Each scene shows the same named points in several views. A view is turned or mirrored, and shifted as a whole, has a little noise and may leave points out.

Scene 1
View 1
refu: [ 17 -23  -6 -12  -9  -9  -7 -16  -2  11 -19 -10 -18  18  17  -5  41  11
  11  -8  12 -26  -6  -6 -21]
tak: [ 29   1  -7 -14   6  -4   8 -10   1   4 -11  -5  -6  11   1 -18  19  -2
   1  10  10 -10  -1  -7 -16]
gari: [ 30  -5 -18  -4  18   0   8  18  -1  -9  16   8  15  -1  -5  -5   6 -10
  22  18  16 -11   4  12  -1]
vif: [ 16  -1  -9 -11   1  -1  -2 -15  -4   0 -13  -8   4   5   3  -7  20   0
   7   9  12 -15   7   1 -20]
loros: [ 30  16 -13  -3  23   3  15  10   0  -9  14   7  12  -9 -20 -19  -5 -19
  10  21  12  -4   3   4   2]
tani: [ 14  25  -5   2  12   7   4 -13  -7  -5   0  -5  13 -14 -23 -21   3 -15
  -3  13   6  -5   9  -3  -3]
mig: [  5   9  13   9  -3  -2  -3 -22  -6  15  -5 -10 -23  -4 -14 -23  35  -6
 -10 -27   3 -22 -14 -22   8]
Kise: [ 23  14   0   1  14  -4   7  -1   1  -8   6  -8  23   0   4 -21  24 -13
 -10  -4   6 -10   6 -13   0]
muv: [ 21 -17 -17  -9   3  -1   1   2  -6   4   1   5 -13   4  -6  -2  13   0
  28  13  17 -20  -5  11 -10]
zavo: [ 20  13   0   1   8  -1   8  -7   0   5   1  -2 -11  -5 -18 -24  14 -10
   0   0   7 -10  -6 -11   3]
gokes: [ 19  22  -4  -8   6   4   7 -24  -6   2 -14  -7   0  -5 -18 -24   6  -7
  -6  15   6  -3   6  -8 -15]
bup: [ 16   2 -13  -3   7   5   3  -7  -7   3   0   4 -10  -7 -24 -10   1  -7
  19  16  13 -15  -2   8  -5]
mudul: [ 19   2  -9 -16  -1  -2  -1 -24  -4   3 -23 -12   1  11   4 -11  20   4
   2  15  10 -12  10  -3 -29]
Bet: [ 17  13  -2  -4   6   1   6 -15  -3   5  -6  -5  -7  -3 -16 -21  12  -7
  -2   4   8 -10  -1  -9  -7]
lebi: [  9   1  -4   2   2   2  -2 -12  -8   8  -2  -1 -16  -7 -20 -13  16  -6
  10  -2  11 -19  -8  -2   0]
View 2
gari: [-14  11  12 -17  -9 -24  13   2   5   9   5 -17  14  -6  -6  14  23   4
   5  23 -10  14   7   5   2]
gokes: [ -4   4   6  -5  17  -2 -14  -8   1  -9 -17  22 -11 -10  -9   0  13   4
  14   8  11  -5  -2  -1  -3]
bup: [  3   8  13 -20   2 -16   3 -17   5   2  -4  -3   3 -16 -13  -4  28   9
   9   5  -2   3  -4   2  11]
mig: [  7   2 -22  22  13 -18  -4 -20  17   6  -7  22 -18 -23 -19 -22   7 -14
 -22   0  13 -10 -13 -13  20]
zavo: [ -1   6   5   8   9 -19  -6  -8   6   4  -3  12  -5 -19 -10  -8  19  -7
  -2  11   4  -8  -2  -4   9]
mudul: [ -8  -2 -22 -15   5  -4 -11 -21   8  -2 -17  12  -4   7 -12  12   5  10
  16   6  16   4 -10   1   1]
tak: [-12  -2 -15  -2   3 -18  -9 -13   4   5  -7  10   0   1  -8  10  13   2
  14  13  12  -4  -5   0   4]
refu: [ -7  -8 -49  -6  -6 -25   1 -38  19  14  -8   2   0   7 -14   5   5   3
   1   2  21   5 -20  -6  19]
vif: [ -8   2 -17 -13   2  -8  -1 -17  11   1 -12   4  -1   2 -12   9   7   8
   6   7  11  10  -6   1   3]
tani: [ -2  14  19  -4  15   1  -3   5   2  -7 -12  12  -9 -17 -10  -1  14   1
   0  12  -1   4   4   1  -5]
lebi: [  4   6  -5  -9   6 -14   2 -19  12   3  -8   4  -5 -14 -14  -8  18   2
  -2   4   5   3  -9  -4  13]
loros: [-10  12  29  -6   2 -16   1   9  -2   2   2  -3   6 -15  -5   8  27   0
   8  23 -10   1  11   5  -4]
View 3
vif: [ -3   3 -10  -5   9   8  -2   5   3  13  -1   7   2  -2   1  -3  26  -3
   0   9   4   6   0  -6  19]
muv: [  6   2   6  -6   8  -5   8  -1 -11   1  -9   6   0  -2 -10  14  17 -12
  -6  -6  -8   5  -7   3  12]
loros: [ 10  -5  20 -13 -13  12  -8  -5  -7   4 -16   4 -16  -7 -18  -5  19  11
  -5  12  19 -18 -12  -2  14]
Kise: [  6 -11  -7 -14 -11  20 -22  14  13   0  -5   1 -14  -1  -1  -1  25  20
   4  16  20   9   9  -8  10]
zavo: [ 10  -5   0 -15  -1   9   0  14  -4   2  -8 -12 -12   7   2  -4  21  23
   3  10   7  -7  14   9   3]
refu: [ -4   4 -24  -1  22   1   4  15   4   6  10   4  13   6  11  18  26 -11
   4  -6 -17  30  12   0  13]
tani: [  1  -4   3 -16  -3  13  -7   5  -1  11 -14  -5 -17  -2  -5 -23  19  19
  -1  23  21 -18   6  -1  14]
lebi: [ -1   1  -7 -14  11   1   6   9  -4   5  -9  -3  -6   3  -2  -4  12   7
  -2   5  -1   0  12   6   9]
gokes: [  1   2  -2  -8   6  17   2   5  -3  17  -4  -7  -6   5   8 -18  31  19
   4  22  13 -17   8   1  17]
mudul: [ -5   7 -12   1  16  13   1   4   2  21   6   6   8   2  10  -5  35  -4
   5  15   0   2   2  -6  24]
mig: [  1  -6 -26 -18  14   2   4  31   6  -2  -4 -19 -10  15  15  -8  12  27
   6   6  -3  13  39  12  -3]
bup: [  4   2  10 -11   7  -2  11   0 -14   7 -15  -3  -9  -1 -11  -6  13   4
  -4   5   1 -14  -2   7  11]
Bet: [  4  -2  -2 -11   5  10   2  10  -5   9  -5  -9  -7   7   5  -8  23  17
   3  13   7  -8  12   6  10]
tak: [ 6  0 -4 -1  5 14 -2  6 -1  9  5  1  2  5  6  7 34  6  4  7  3  2  2 -1
 15]
gari: [ 11  -7  15 -12 -15   4 -13  -3  -2  -5 -15  13 -15 -12 -23  12  14  -6
 -10   0  10   7 -15  -9  11]
View 4
zavo: [ 16  15 -18  17 -18 -12   3 -10  -1  21  -4   6   6   4   8  -3   2  -8
  17  -8  -9  -3  -5   3   2]
tani: [ 12  14  -9  17  -7   4 -13  -8  -4  37   7   6  15  -1   4  -7  -8 -14
  16 -15   2   5   1  -3  -7]
bup: [  6  -2  -9   7 -26  -5 -25  -8 -10  15  -4   2   7  18   5   2   5 -10
  19 -15  -3  -2  -2   7  -3]
vif: [  2  -7  -4   0 -10   9  -4 -17  -1   6   3  -3 -11   1  -2   2  11  -9
   3 -16 -11   6  -6   4  -8]
refu: [  7 -21 -10 -10 -18   0  15 -24   2 -19  -7  -5 -28  -3   3   6  24  -4
  -2  -5 -30   2 -10  10  -3]
Bet: [ 11   7 -18  13 -13  -6  -1 -16  -4  21   0   3   4   1   7  -1   3 -13
  15 -10  -9   0  -8   2   4]
Kise: [ 16  22  -7  19  -6   3  14  -3  12  24   4   4  -5  -7  -2  -9  -4   3
  -3 -18  -7   4   2  -3 -12]
tak: [ -2   6  -8   9 -12  -1   3 -16   0   7   3  -5 -11   1  -2   2  12  -6
   9 -18 -11   2 -15   6   4]
lebi: [ 13  -6 -13   3 -21  -5  -7 -13  -4  12  -6   4   2   7  11   0   8 -10
  12  -4 -13   0  -1   4  -5]
loros: [  5  26   0  26 -20  -3 -21   8   0  28   0   2   9  18  -6  -2  -2   0
  16 -31  10  -2   0   6  -6]
gari: [  3  12   8  15 -27   2 -21  10   4  13  -4  -1  -2  25 -10   1   6   8
   6 -32   4  -1   7   8 -16]
mudul: [ -4  -8  -6  -3  -2  11  -4 -26  -6   6   9  -7 -14  -7  -1   2  11 -16
   4 -17 -12   6 -16   4  -1]
gokes: [  4   9 -14  12  -2   2  -8 -22  -8  28   9  -1   8  -7   5  -3  -1 -20
  18 -13  -3   5 -15   0   6]
muv: [  3 -10   0   0 -32  -3 -19  -5  -5  -4  -9  -3  -9  22  -2   7  18  -2
   9 -18 -10  -3  -1  14  -7]
View 5
Bet: [  5  -4  12  -8   5 -17 -13   2 -11 -15  -3 -16  -1   9  -2  -3   4  -5
   5 -14   2   6  -9  -6 -13]
lebi: [  6  -3  10 -17   4 -13 -14   0  -4  -5   2  -6   0  20   0  -3   3   2
  -2 -19  -7   7 -11 -10 -15]
gokes: [  3   2  13   5   5 -20 -17   5 -11 -24 -10 -19   4   5   0   5   2 -14
   7 -18   7  13  -9  -2 -20]
bup: [ -2  -7  20  -9  -4  -7 -18  10 -15  -2   0  -1   6  18   6   3  14  -9
  -2 -18 -18   6 -12 -12 -17]
tak: [  3  -7  16 -14   9 -21 -20   7  -5   4  -9 -11  -9   1   5   9   3  -5
   8  -8  11   9  -8   0 -13]
vif: [  5   4  13 -14   5 -17 -20   4   6   7  -6  -7   1  12  10  11  -5  -2
   1 -12   7  15 -11   3 -20]
mig: [ 18 -12  -3 -24  17 -20  -6 -17  -1 -24   6 -21 -13  20 -16 -22 -10  17
   2 -18  10  -3  -9 -20  -6]
gari: [ -2   4  31 -11 -18   0 -15  15  -8  24   6  -6   7   2  11   9  13 -13
   0   6 -23   2 -12   6  -3]
muv: [ -2 -11  19 -26   0  -7 -22  10  -6  24   0   6  -3  16  13   8  11   0
  -3 -13 -14   4 -13  -6 -15]
refu: [  8 -13   4 -40  21 -23 -24  -4  12  24  -7   1 -19  19   9   9 -11  16
   1 -17  16  10 -10  -4 -18]
mudul: [  3   1  11 -11  13 -23 -25   6   3   3 -16  -7  -3  10  12  17  -6  -4
   5 -19  17  20 -10   3 -27]
Kise: [ 14  11  16  -6  -2 -13  -7  -1   1  -5   6 -29   0  -2  -6  -3  -8  -5
   7   7   7   4  -7   9   2]
loros: [  0   3  30   4 -16  -3 -11  15 -21  -1   4 -17  11  -3   3   2  18 -22
   5   4 -20   1 -10   1  -3]

In a view up to two points have been moved. Name them for each view, in the order of its rows, or write none.
view 1: lebi
view 2: none
view 3: loros, gari
view 4: none
view 5: none
